Points on a hilly landscape, in no order, each with its height.
A climber steps from a point to whichever of its 2 nearest points has the largest rise for the distance, and stops where none of them is higher. Distance is the straight distance between rows; heights are no part of it.
(5): -11 12 26 -3 5 -2 -4 -9 21 27 -22 -22 -16 -6 16 4 12 -8 20 10 -5 21 16 -12 -9 19 -15 -2 -21 -1 -2 15 17 -3 -11 26 8  height 62.8
(1025): -10 -8 -7 -19 -5 -3 29 -1 -24 -23 0 14 -11 -27 -26 3 2 14 10 -1 -1 -9 2 11 28 -1 -32 8 2 -9 7 3 -11 -4 13 -12 -18  height 9.3
(870): 7 5 37 2 6 0 13 15 -11 27 2 -35 -20 3 15 10 15 -8 13 -13 -16 -3 13 6 -18 26 5 13 2 13 -3 5 6 -8 1 5 -9  height 61.7
(454): -8 39 -1 20 0 1 4 -30 -9 -7 -13 9 33 6 8 -23 -2 11 -5 -19 13 9 -6 -8 -22 -8 11 -11 -13 -32 7 8 -6 -22 -4 29 22  height 34.2
(534): -5 -11 -5 -19 -3 -6 34 -25 8 -2 8 -10 1 19 7 17 7 7 28 1 0 -25 15 2 18 -20 -17 8 -10 -12 5 17 10 -19 15 -6 -8  height 33.3
(1228): 5 -21 29 -10 24 16 19 -3 -7 14 -1 -9 -3 -1 27 20 0 -2 10 -8 2 3 4 14 6 6 4 27 5 10 8 -6 8 0 -9 -6 -3  height 69.9
(587): 12 -19 16 -14 12 6 12 12 -11 11 13 -11 -2 11 24 12 -2 -14 -2 1 11 6 -2 13 -25 -5 22 26 19 3 -1 -4 13 1 -17 -14 1  height 80.1
(1224): 21 31 8 2 -11 -2 21 8 -13 -17 12 -6 10 0 -32 -18 -1 -12 17 -13 2 4 -11 -8 -11 0 -6 8 17 -7 24 -17 -8 -5 14 -8 -9  height 26.2
(706): 18 -1 1 24 -3 -16 5 -1 -4 16 11 4 11 5 -34 -11 5 -16 12 9 -4 -11 -5 5 -1 1 -26 -15 10 -15 10 -2 0 -4 16 -11 -10  height 58.4
(1159): -3 -31 16 -1 30 -3 -28 17 5 22 -7 -5 0 5 24 2 -20 8 -9 12 3 4 2 15 -15 16 18 9 15 15 -3 0 -1 12 -28 -18 0  height 33.0
(626): -4 -14 20 -3 -9 -9 6 -18 34 24 -11 -21 -11 0 15 20 33 -10 -4 8 -9 14 6 -6 5 9 -2 9 -18 -6 -4 19 15 -2 -20 23 15  height 56.4
(415): -7 -30 4 17 8 -10 10 -3 -5 4 4 1 -11 10 0 22 1 7 -17 10 -1 -30 4 33 -13 -1 -30 27 -20 -5 -1 4 7 -3 18 -38 12  height 25.4
(829): 8 13 -22 -4 4 1 2 19 -6 14 15 -5 6 23 10 -12 -8 -19 9 -2 16 15 -4 -14 -22 -8 14 -5 17 -23 9 11 10 4 -12 21 2  height 31.1
(1134): 11 -8 18 19 2 3 4 -7 6 23 11 -4 -9 -11 -18 15 28 -2 -1 -13 -32 -18 14 10 23 7 -21 -11 -5 10 -15 7 20 4 5 6 -10  height 53.5
(97): -16 -1 -24 -20 -9 -23 -19 26 -11 -32 -2 3 1 -7 -1 -8 -10 15 -6 20 4 2 2 7 -16 -15 15 -2 5 8 4 -3 -32 -4 4 -17 -1  height 59.0
(1208): -1 -1 -1 -16 1 -10 12 2 5 10 3 -16 -6 11 9 12 2 9 13 -10 -17 4 3 0 18 0 -4 -9 -11 -10 -1 32 -7 -12 2 13 -11  height 61.2
(904): 5 -14 -1 6 -2 3 19 -14 20 20 19 -9 8 15 16 17 4 1 2 -4 -4 -45 7 19 10 -20 -14 3 -14 0 -25 16 30 3 24 -6 -9  height 25.1
(54): -5 25 25 7 -13 0 15 3 -6 -14 -6 -3 -26 -32 -9 12 12 0 1 4 -16 -10 -3 14 32 -1 -14 -23 -13 -13 -13 14 16 -14 22 3 -9  height 45.2
(1207): -5 -17 -33 -3 -3 0 13 -13 22 17 12 -1 5 39 16 11 8 16 6 -3 13 -18 -4 -12 2 -10 -4 -1 -16 -4 -2 18 6 -1 -1 6 2  height 45.3
(804): 12 -25 10 18 18 -6 1 -1 18 34 13 -14 9 19 2 3 3 4 -2 -24 -20 -14 4 7 7 16 -6 0 -2 3 2 2 -13 3 3 9 -5  height 41.0
(839): -3 9 -16 21 3 -21 -5 1 -2 -1 -2 11 17 6 -34 -21 -5 -3 9 23 3 -20 -6 3 -5 -11 -23 -20 3 -23 -1 6 -19 -9 30 -13 -7  height 52.1
(949): 13 17 12 19 -35 -15 5 17 -17 -34 4 8 -2 -3 -12 -13 -3 -30 -12 10 12 -4 -12 10 -10 10 11 5 21 -6 13 -25 -6 -15 18 -11 5  height 31.0
(691): 4 11 6 -10 1 -3 28 -14 -6 -3 3 0 6 10 11 -9 -1 -9 25 -12 24 10 -14 -21 -4 -11 1 1 12 -27 24 -8 17 -16 -3 28 2  height 23.6
(1095): 11 -9 25 22 -3 -12 13 -16 9 20 8 -21 -1 9 -9 5 18 -11 8 -18 -33 -19 13 6 18 17 -15 -2 -5 7 4 -2 -7 -2 7 3 -10  height 47.3
(1010): -4 -28 -16 2 -9 -5 6 -3 7 1 4 14 -6 7 -15 18 11 10 -18 17 8 -23 -2 17 9 -10 -20 17 -11 -6 -9 9 -2 -1 10 -27 5  height 22.5
(333): -37 -16 -33 -22 -10 -18 -12 20 -6 -22 -3 4 -12 -1 -15 3 6 24 -6 40 7 -20 10 11 -18 -10 6 5 -3 7 -8 3 -26 -5 12 -30 -2  height 62.7
(998): -4 3 -4 -26 -7 9 12 12 -8 -8 1 4 -20 -26 -3 13 4 9 -8 1 -9 6 0 15 19 -1 -6 -10 -11 11 -13 25 5 4 1 -5 -19  height 46.8
(675): -4 -24 5 0 4 -13 -1 19 7 13 6 -15 -10 -2 -1 25 13 9 -27 22 -2 4 5 26 -31 1 -8 21 -9 3 -2 33 5 8 -12 -31 7  height 31.4
(340): -8 3 -22 -15 -7 -2 13 0 -4 18 7 -5 -13 14 12 5 0 13 6 -15 -7 -7 -9 -8 22 6 -8 -20 -19 -3 -7 13 -1 4 0 34 -21  height 54.6
(1229): -4 25 27 -18 7 9 16 12 -12 -8 -7 -5 -12 -38 -8 10 4 7 10 -12 -9 16 4 9 19 0 -11 -8 0 -4 2 23 15 -9 11 3 -16  height 52.3
(37): -21 -1 -32 8 6 -19 -12 13 8 2 -2 18 17 0 -38 -12 2 20 -3 22 7 -18 0 -5 8 -21 -13 -14 1 -29 -13 19 -19 -12 25 -13 -4  height 47.7
(98): 11 -10 -32 16 0 8 -7 -5 16 16 22 9 10 37 13 -19 -4 -13 4 -5 19 -13 -2 -8 -5 -1 10 -9 3 -4 4 -15 4 12 -14 10 3  height 52.2
(225): -13 6 -20 -19 -14 6 8 -16 -14 -21 -17 -3 -22 14 16 -5 -4 14 8 -9 1 -1 -5 -9 -7 11 -6 -4 -31 18 7 -15 -28 10 -6 14 -19  height 45.4
(1350): 2 -28 0 -15 11 -8 25 11 0 12 9 -12 2 15 -2 24 7 14 -2 -6 -15 6 11 9 12 -1 -5 20 0 -7 12 32 -12 -14 -2 -13 -4  height 63.5
(35): -8 -3 17 -3 -12 6 -7 -4 14 16 -7 -12 -8 -12 21 14 11 -13 -6 16 -5 9 -8 -9 10 1 11 -4 -2 2 -21 22 34 6 -13 31 9  height 50.9
(1065): 8 -8 -4 0 -8 24 -1 -3 9 5 -3 6 1 15 13 12 12 -26 -17 -1 12 23 -10 -12 6 2 22 13 -1 5 -7 -11 7 3 -9 12 20  height 58.7
(432): 1 8 -14 -9 -1 5 17 -9 -15 -9 1 4 -1 20 11 -12 -11 3 9 -17 10 1 -15 -14 7 0 7 -4 3 -14 15 -16 -10 -6 2 30 -6  height 19.7
(717): -6 10 6 16 -19 -7 0 -21 3 -22 -20 11 -4 -24 -29 -17 5 -1 -3 11 -13 -11 -11 0 13 6 -24 -12 -12 2 -4 -13 -10 3 16 -6 -7  height 46.1
(1236): -15 -2 16 8 -9 -19 -15 -19 5 -24 -29 18 -1 -22 -10 -12 -11 11 -10 26 -8 -13 -9 4 8 -1 -17 -14 0 2 7 -5 -13 -8 13 -7 10  height 50.7
(476): -18 -34 7 2 22 3 -18 9 -2 -5 -13 17 -11 -11 -8 15 -10 22 -16 31 5 3 2 17 16 -3 -9 14 13 3 6 5 -8 -4 -14 -30 14  height 73.9
(999): 18 13 13 31 -3 -2 -15 -3 6 9 8 10 13 -11 -12 -10 3 -24 3 8 5 -7 -6 -13 0 0 9 -27 16 -1 -12 -6 34 -5 3 11 3  height 70.1
(84): -12 -42 4 8 17 -23 12 11 -9 4 10 -3 -13 -9 -11 22 2 19 -30 4 -4 -7 11 35 -18 6 -30 35 -13 -6 9 21 7 5 -3 -33 13  height 28.5
(622): 4 15 -19 3 -20 11 -15 -1 3 -15 1 8 -4 8 4 -8 9 -15 -8 -2 2 4 -6 -10 -1 1 15 -13 -14 17 -8 -13 -5 2 7 13 2  height 24.0
(165): 21 -10 20 33 5 4 -4 -10 5 23 12 8 4 3 -7 2 6 -22 -7 0 -11 -23 1 2 12 6 0 -13 24 4 -13 -15 26 -2 4 -3 6  height 63.7
(1072): 12 37 17 23 -12 -13 -21 -8 -7 -14 -2 21 23 -27 -14 -32 -8 -6 -15 -11 -1 -1 0 7 -7 3 11 -18 18 -8 -4 -19 -1 -6 11 -2 13  height 49.1
(876): -16 -21 -13 -24 -21 1 3 14 -8 -21 -3 4 -23 -16 4 17 10 16 -23 14 -1 -11 -5 19 14 0 11 -3 -24 18 -30 9 -8 8 -1 -19 -16  height 43.8
(1171): -16 2 13 8 37 3 4 -25 -2 -2 -25 -1 15 1 11 -12 -29 19 17 -18 -13 10 4 -19 31 -3 -3 -5 0 -27 18 -8 -13 -10 -3 18 2  height 2.3
(979): 6 -23 9 4 -16 -7 6 -2 11 3 7 -11 -11 -1 18 18 24 -3 -23 7 -10 -17 -7 18 -10 0 6 9 -16 13 -15 12 13 6 -10 -4 1  height 36.6
(293): -2 6 35 -9 27 36 15 5 -10 26 -7 -21 -13 0 23 9 -1 -3 22 -20 6 11 22 -2 1 19 -5 26 1 11 2 -7 22 0 -5 12 -5  height 60.4
(321): 0 42 19 16 -9 0 -20 -8 3 -10 -6 10 12 -9 12 -27 -18 -9 2 -15 10 -7 -1 -11 -19 10 19 -23 16 6 -5 -11 15 -5 12 9 12  height 44.8
(896): 16 8 0 32 -9 -8 -26 16 -10 10 15 10 -6 -3 -26 -3 -4 -30 -6 15 3 -15 8 14 -10 4 -12 -14 21 -1 -7 -15 19 6 8 -18 6  height 44.2
(312): -4 -1 -31 2 12 21 -6 -6 10 -2 -5 13 13 9 -30 -12 -9 16 -3 -17 -1 6 -1 -15 24 -9 -6 -10 -20 -8 -11 1 -30 3 19 -6 -9  height 18.2
(259): -21 18 -32 -23 -12 3 8 -10 -4 -32 -17 6 -4 8 7 -11 3 20 -4 -10 0 7 -8 -12 -1 -8 5 -2 -24 0 7 8 -31 -6 9 11 3  height 51.0
(615): -4 41 -6 1 7 14 -37 -10 2 -6 -13 13 12 -17 -2 -14 -2 3 -11 -19 4 34 20 -16 -22 2 2 -10 -10 -4 -4 -23 6 15 -8 23 24  height 22.4
(507): 9 -13 -33 -8 -20 -10 -18 20 -1 -9 15 -9 4 25 17 -4 0 -5 -4 5 11 0 3 7 -16 3 23 3 -10 12 0 -20 -18 13 -12 -5 -6  height 47.5
(169): 11 -32 -12 -7 -5 -24 -10 25 -4 4 23 -13 6 10 6 6 1 2 -19 4 4 4 3 23 -20 5 20 17 6 6 2 -9 -15 20 -30 -13 -6  height 45.0
(425): -3 -12 4 -13 17 14 16 -2 -10 -8 -7 5 1 -18 -13 0 -3 18 16 -10 -8 11 5 8 31 1 -16 7 -1 6 18 7 -10 2 0 -6 -15  height 6.7
(1264): -2 -1 -37 2 -12 -8 11 -7 13 13 11 0 11 22 -1 -1 11 5 11 -3 12 -6 -9 -13 9 -9 -5 -22 -23 -17 -9 27 10 -4 -1 26 -9  height 49.5
(933): 21 -3 11 24 3 -1 -9 3 -4 34 15 3 -1 -6 -17 9 27 -18 -9 -10 -22 -10 12 -11 6 4 1 -8 19 18 -21 1 23 8 -12 15 4  height 58.6
(369): -3 22 11 8 22 -4 -2 -23 4 5 -27 2 28 -5 -1 -23 -8 5 5 -5 8 27 -2 -23 -21 -1 4 -3 -3 -34 13 5 0 -16 -3 24 20  height 28.3
(575): 5 38 -3 4 -4 14 -35 7 -7 -19 -10 3 -3 -7 10 -7 -9 -7 1 -19 -1 19 27 -21 -19 14 6 -5 -4 14 5 -45 -9 14 2 6 16  height 20.8
(848): 16 -11 -24 -18 4 2 -5 -1 1 -2 17 3 0 8 -5 -2 -4 3 15 -11 10 9 11 3 -13 1 -9 7 -2 18 16 -16 -9 19 -20 -10 -9  height 40.7
(577): 8 11 -8 -12 -24 -13 -12 5 -8 -19 6 -6 -7 1 9 -7 -4 -12 10 -4 13 14 6 -14 -24 18 10 1 4 15 16 -36 -7 9 -23 14 -3  height 38.0
(971): 1 -14 -29 -6 -4 7 -3 5 13 -5 4 23 7 3 -27 2 1 8 -10 7 10 1 -1 2 23 -14 -9 -6 -6 -9 -11 0 -11 3 11 -20 -4  height 20.3
(463): -17 1 -3 -3 32 16 -15 -9 13 11 -19 0 -2 17 22 8 -20 23 10 1 5 5 2 -13 11 -4 -5 -11 -7 -3 -2 14 -1 -5 -3 6 7  height 87.6
(1313): 17 19 3 2 -18 -12 -19 5 9 -11 7 7 7 -9 -1 -19 -1 -27 6 5 17 16 6 -20 -29 8 13 -4 23 4 13 -24 10 4 -12 9 17  height 35.8
(1246): 2 -35 3 -3 13 12 16 15 -5 6 7 4 -4 4 -13 28 5 12 -28 -8 -12 11 13 25 12 5 -7 30 -3 -5 7 22 -8 -6 3 -36 6  height 73.1
(720): -13 0 -8 -12 13 4 -20 4 7 -7 -14 4 -1 4 16 0 -14 15 0 15 5 0 -9 -3 2 -11 7 -10 -1 13 -9 11 -3 0 2 -6 2  height 77.6
(1086): 3 -4 2 14 -20 -1 -4 -12 7 -2 0 11 -9 -6 -10 2 19 -10 -5 12 -6 -26 -7 5 17 7 -13 -16 -9 14 -21 -10 5 2 15 1 -8  height 42.1
(961): 16 -4 2 -17 -1 7 -1 29 -14 11 21 -10 -3 -12 12 8 -8 -22 0 -1 10 14 3 8 -10 -4 28 20 30 2 -2 -10 19 20 -30 2 -4  height 73.4
(30): 1 -9 -33 -22 -11 10 -2 -5 17 1 13 8 -1 -5 -7 10 1 9 2 0 11 7 2 -5 10 -17 -10 -5 -12 6 -13 19 21 18 -17 -1 -4  height 46.7
(1031): -1 8 3 -13 -18 -1 0 -3 -20 -30 -11 -7 -15 2 11 -8 -2 0 10 -10 2 11 -8 -6 -18 19 16 6 -15 21 10 -35 -22 8 -8 -2 -13  height 40.9
(174): 10 -18 -18 -13 16 19 8 9 -8 7 16 -2 -2 16 -3 8 -5 9 0 -24 -2 -2 13 16 -3 4 -4 12 -7 19 0 -3 -17 15 0 -23 -15  height 37.9
(1104): -6 32 14 13 15 4 -24 -17 -5 12 -29 10 11 -12 -8 -25 -5 2 -5 -14 1 29 9 -23 -23 17 -3 -11 -5 -16 -1 -13 6 6 -6 35 16  height 24.4
(521): 1 -4 -3 -14 -6 25 1 -14 14 -13 -4 17 -7 -21 -13 24 8 2 -10 10 13 21 -4 -2 17 -17 -10 -3 -12 2 -13 15 26 2 -6 -7 15  height 50.0
(374): -5 31 20 -8 20 14 6 4 -8 0 -4 -9 -4 -12 15 6 -16 12 20 -16 -4 4 1 -2 13 -9 -2 -16 1 -3 -3 17 11 -11 16 8 -10  height 60.7
(427): 2 -18 -1 -10 -18 -5 -3 13 8 4 1 -8 1 -1 9 10 6 -17 -22 21 7 16 -19 -1 3 -2 25 10 10 -1 -5 13 2 6 -23 12 11  height 63.8
(601): -7 -19 3 -5 20 5 6 -12 4 3 -11 1 5 2 3 -4 -9 15 17 -12 -12 2 -6 -5 34 9 -11 -2 -2 -1 15 -5 -25 1 -6 16 -12  height 4.3
(51): 8 7 32 18 -30 -3 8 9 -18 -18 -3 -3 -20 -11 -6 7 11 -25 -12 14 3 -8 -15 8 0 19 6 10 18 7 3 -21 8 -13 10 -8 4  height 35.5
(1295): 9 -12 -45 2 -20 5 -13 9 8 3 28 1 6 31 26 -6 -4 -10 0 -6 18 -26 8 4 -11 -6 13 2 -8 8 -10 -22 2 25 -14 3 -4  height 49.6
(1195): 9 3 7 -5 0 2 11 10 -10 19 6 -16 -10 15 14 11 6 -5 4 -11 -8 1 -6 4 -2 10 12 -1 0 10 0 8 1 -8 2 9 -10  height 70.7
(884): -10 -16 -8 1 6 -2 15 -13 14 9 12 -1 1 14 5 23 0 8 7 22 7 -38 17 14 17 -26 -23 0 -6 -17 -16 24 26 -12 18 -20 -1  height 28.1
(475): 10 14 20 21 0 3 -23 14 -13 1 -1 8 -12 -19 -20 -2 -3 -17 2 2 -7 -4 3 4 -1 12 -5 -12 23 18 -7 -22 9 1 7 -9 -3  height 47.1
(245): 11 -17 18 -12 -14 -9 9 16 -9 9 8 -10 -3 -22 12 10 -8 -24 -6 25 13 1 -19 6 -2 -7 19 17 39 -6 0 8 19 4 -28 12 3  height 68.6
(366): 8 19 -11 18 -33 -7 -8 5 -1 -30 3 15 10 0 -8 -23 10 -27 -9 4 0 0 -11 0 -1 -1 14 -7 -1 4 1 -10 -17 -5 24 5 7  height 26.9
(710): 9 -15 -5 -6 11 18 24 -10 -11 9 9 -8 2 15 4 1 -11 6 17 -22 -6 -23 -1 10 8 4 -6 7 -7 14 1 -16 -26 4 16 -11 -25  height 33.8
(300): -1 26 28 8 -26 3 6 15 -15 -16 -2 0 -31 -36 -12 11 17 -12 -10 5 -4 -5 -16 6 12 7 -2 -11 7 7 -15 -6 20 -11 10 1 -2  height 40.1
(1003): -18 -3 3 -1 -5 -33 -2 -18 13 -13 -3 1 10 -19 -3 -7 -1 15 9 37 10 -9 -3 -10 -9 -19 -9 -16 15 -14 5 23 14 -17 -2 10 11  height 40.5
(493): 10 28 22 7 8 6 -17 9 -4 10 -5 -5 -6 -8 -11 -13 -1 -13 15 -11 -2 8 11 -20 -19 20 0 -8 17 19 0 -16 8 1 -2 6 -3  height 50.8
(707): -2 -34 16 8 30 -3 -15 2 4 36 -7 -8 -1 22 37 -6 -16 3 -13 -12 -1 -1 8 0 -27 31 14 15 4 7 6 -17 -2 15 -26 8 3  height 30.2
(1345): -12 8 -15 4 11 3 10 -17 -5 -13 -14 5 23 -2 -22 -26 -12 17 4 -17 -21 1 -12 -15 24 -6 -4 -6 -10 -11 5 -4 -44 2 16 5 -11  height 15.2
(277): -15 4 13 15 20 7 6 -35 7 -10 -31 -5 19 7 4 -11 -18 6 15 2 -17 12 -4 -29 13 0 -4 13 -4 -9 27 -10 -17 0 -2 -1 11  height 6.6
(516): -8 19 20 -1 13 9 -2 -20 11 7 -20 -14 -8 -1 12 9 -7 5 21 -3 -5 15 5 -13 6 1 -12 -11 -18 -1 1 11 11 -8 5 13 1  height 72.7
(666): -8 -8 -8 7 2 -19 1 -15 17 -11 -5 8 14 9 -20 -9 7 9 12 32 -2 -7 -5 -12 -1 -17 -15 -6 4 -17 13 14 -9 -16 10 -10 9  height 45.1
(1303): -9 -21 -18 7 -5 -9 -20 -8 27 18 0 -5 -7 19 11 -5 7 22 -10 -4 -3 -23 -2 0 -13 19 -9 -5 -27 29 -14 -1 -15 21 -6 -2 -8  height 34.0
(305): 24 14 -7 17 -7 -4 -4 8 1 7 25 4 11 6 -20 -18 1 -24 18 5 13 -13 -1 -3 -10 -6 -3 -21 19 -3 1 -14 18 0 10 -2 -10  height 64.3
(337): 5 41 27 10 7 -2 24 -2 -8 2 -11 -19 16 -1 -19 -17 -4 -8 23 -20 -9 21 -7 -23 -15 9 -10 15 13 -13 24 -4 -9 -5 6 3 -2  height 31.9
(1357): -7 -25 -4 -1 -16 -10 -6 9 16 8 6 -24 -4 5 18 16 12 7 -23 18 3 -4 -8 10 -33 -2 17 20 -10 14 -15 30 10 19 -27 -7 10  height 33.9
(1148): 10 -17 -6 -11 -10 -14 -9 13 -3 8 20 -5 -7 -10 -8 7 8 -2 -8 7 0 5 9 20 -19 8 -4 4 1 23 4 -1 0 22 -26 -10 -8  height 43.0
(631): -11 -1 -18 -11 5 -4 22 -9 -14 -15 -12 16 12 -9 -32 -13 1 14 11 -5 -13 -13 -1 -2 26 -12 -15 -1 2 -18 0 -2 -32 -6 26 -7 -17  height 12.1
(648): 10 8 -9 4 25 12 16 -1 -3 10 10 3 12 17 17 -16 -13 -14 21 -9 22 13 -7 -21 -5 -22 13 -9 19 -38 14 0 22 -16 -5 12 6  height 27.5
(824): 12 -7 -7 -4 -22 30 2 -8 12 -7 5 9 -8 3 4 24 23 -13 -21 3 7 10 -4 4 8 -9 10 9 -17 19 -18 -1 21 6 -10 -6 16  height 54.1
(147): -6 -24 9 -5 21 13 1 16 7 8 -9 8 -2 6 -3 25 4 8 -20 17 -3 25 6 9 18 -7 6 25 12 -10 6 18 -8 -14 -6 -29 17  height 83.9
(1377): -6 -19 -4 0 4 -5 19 -26 29 13 10 -13 8 33 11 25 8 11 10 -10 -1 -8 16 -6 23 -15 -6 7 -20 -19 -1 24 9 -16 4 0 7  height 39.7
(411): 21 30 -1 8 -14 -13 -27 14 -7 -20 9 17 21 -26 -10 -17 -6 -17 -20 -2 -1 22 8 5 -4 -5 14 -6 22 -16 7 -24 -12 -1 5 -2 22  height 52.4
(323): -9 -8 4 3 -10 -17 -4 -9 13 4 0 1 -4 -26 -9 12 3 8 -7 33 -1 1 -9 4 13 -12 -19 -19 2 -9 -6 24 21 0 -11 11 4  height 43.7
(440): 3 -23 -9 4 -30 0 1 -11 18 6 8 9 -6 -5 -2 13 23 -2 -22 7 -1 -34 -11 17 15 -5 -3 0 -15 11 -29 3 20 15 0 3 -2  height 39.2
(536): -12 4 -11 -20 -24 0 -11 28 -14 -32 -4 -8 -24 -13 12 11 4 2 -21 17 0 11 -4 16 -5 -5 24 -7 -22 18 -20 7 -12 6 3 -16 -8  height 41.8
(940): -16 20 0 -10 13 8 -6 -24 3 -24 -20 10 10 -7 7 -14 -11 24 9 4 -2 3 -6 -8 -5 -19 4 -3 -1 4 9 7 -8 -12 11 0 18  height 66.7
(1180): -3 -2 2 -10 -6 9 -15 32 -13 0 -1 -16 -15 2 18 19 -2 -11 -20 9 1 16 -5 15 -12 2 33 6 -8 14 -18 13 4 7 -5 -11 -3  height 39.3
(154): -35 -27 -13 -3 8 -14 -17 20 -7 -11 -11 16 -17 -6 -12 5 -8 32 -19 36 -1 -18 -1 11 13 -5 2 7 9 -3 -2 -1 -19 -14 8 -27 5  height 67.5
(735): -16 20 -14 -22 -11 10 1 -13 -3 -32 -12 16 3 2 19 -3 -2 9 -8 -2 15 16 -6 -12 -8 -20 21 11 -5 -1 7 1 -6 -11 -1 10 23  height 57.4
(1026): 8 -27 -5 12 9 -25 -2 -5 27 20 14 -10 3 19 10 0 13 12 -20 -25 -19 -23 -4 4 -23 12 -5 11 -20 20 -6 2 0 15 -2 14 -3  height 36.5
(304): -6 33 17 -5 21 27 7 -6 -16 -14 -17 -4 1 2 11 -17 -32 7 17 -22 3 11 -3 -15 -13 6 0 11 7 6 19 -25 -17 8 4 1 0  height 44.6
(1306): -7 -25 20 -9 23 10 -9 28 -17 12 -5 -8 -7 -7 23 15 -5 4 -14 3 -4 17 -2 24 7 12 27 16 0 15 -10 9 -2 6 -14 -10 -7  height 36.2
(525): 9 18 22 -2 9 0 -5 31 -23 25 8 -22 -20 -3 2 1 9 -4 21 -17 1 0 16 -8 -28 27 5 4 19 30 -7 -6 11 3 -12 9 -14  height 55.3
(197): -3 44 3 25 -8 -6 -14 -17 4 -12 1 19 33 -7 17 -39 -11 -4 -1 -10 17 -5 -2 -2 -29 1 23 -25 2 -16 -1 9 5 -11 4 21 16  height 40.3
(841): -4 20 32 0 23 36 3 3 -13 4 -13 -13 -13 -2 15 3 -16 1 24 -18 2 5 5 -9 -4 15 -1 6 5 21 3 -22 9 -2 6 -2 -10  height 52.7
(929): 24 -20 -1 24 5 -3 6 -20 16 21 18 7 20 21 2 -15 3 -20 7 -5 7 -22 -5 -5 2 -1 -2 -12 18 -7 9 -16 9 0 -7 -1 1  height 57.0
(757): -27 0 5 -6 22 -6 -14 -15 -1 -23 -25 19 9 -17 -7 -17 -21 35 0 15 -12 -11 0 2 8 -17 -8 -4 12 3 8 -1 -19 -12 10 -21 10  height 57.3
(200): 12 16 -10 15 -3 -1 -20 16 4 19 12 3 9 11 9 -22 -7 -35 4 2 12 9 11 -25 -24 8 22 -11 22 -8 0 -8 23 12 -18 23 14  height 33.6
(716): 23 15 -9 -24 -3 -2 19 17 -20 -14 25 5 5 -13 -26 -6 -6 -9 17 -14 12 14 0 3 -1 -15 -6 4 22 -13 16 -8 -1 -2 4 -7 -14  height 22.7
(715): 6 -20 -19 -17 -4 -2 27 -3 -6 -3 11 3 3 21 -1 7 2 -1 11 -4 2 -19 -4 6 10 -8 -1 4 -1 -1 0 4 -13 -9 15 -10 -15  height 29.2
(1004): 13 13 -22 -22 3 9 10 2 -13 -19 12 14 4 -3 -4 -8 -13 -3 6 -28 10 12 -5 0 14 -15 8 1 11 -8 9 -21 -10 1 2 7 -9  height 20.4
(670): -12 6 8 11 8 13 11 -21 -3 -18 -25 3 17 -5 -13 -15 -18 4 -1 1 -28 7 -14 -15 20 0 -1 9 -7 2 18 -15 -32 9 14 -17 0  height 11.4
(1311): 3 24 2 3 13 21 6 -8 -11 3 -10 -8 4 10 -16 -16 -11 -8 20 -20 -1 27 2 -25 -18 14 -10 14 4 -1 26 -18 -14 13 -6 6 1  height 38.1
(798): 2 -3 27 -1 1 -9 3 -1 13 19 -6 -10 0 -22 -5 16 11 -11 3 22 -2 20 -6 -8 12 -7 -8 -4 7 -17 -5 26 32 -6 -10 18 4  height 46.9
(1027): 6 16 -15 -9 -15 -17 -22 29 -9 -24 4 3 3 -14 -5 -9 -8 -6 -17 2 -7 17 2 13 -5 -4 14 -7 7 1 6 -10 -31 1 7 -8 0  height 55.8

Where does a climber stop that starts at each point below?
(971) | (940)
(884) | (1195)
(615) | (147)
(1004) | (587)
(710) | (999)
(432) | (940)
(30) | (587)
(1159) | (516)
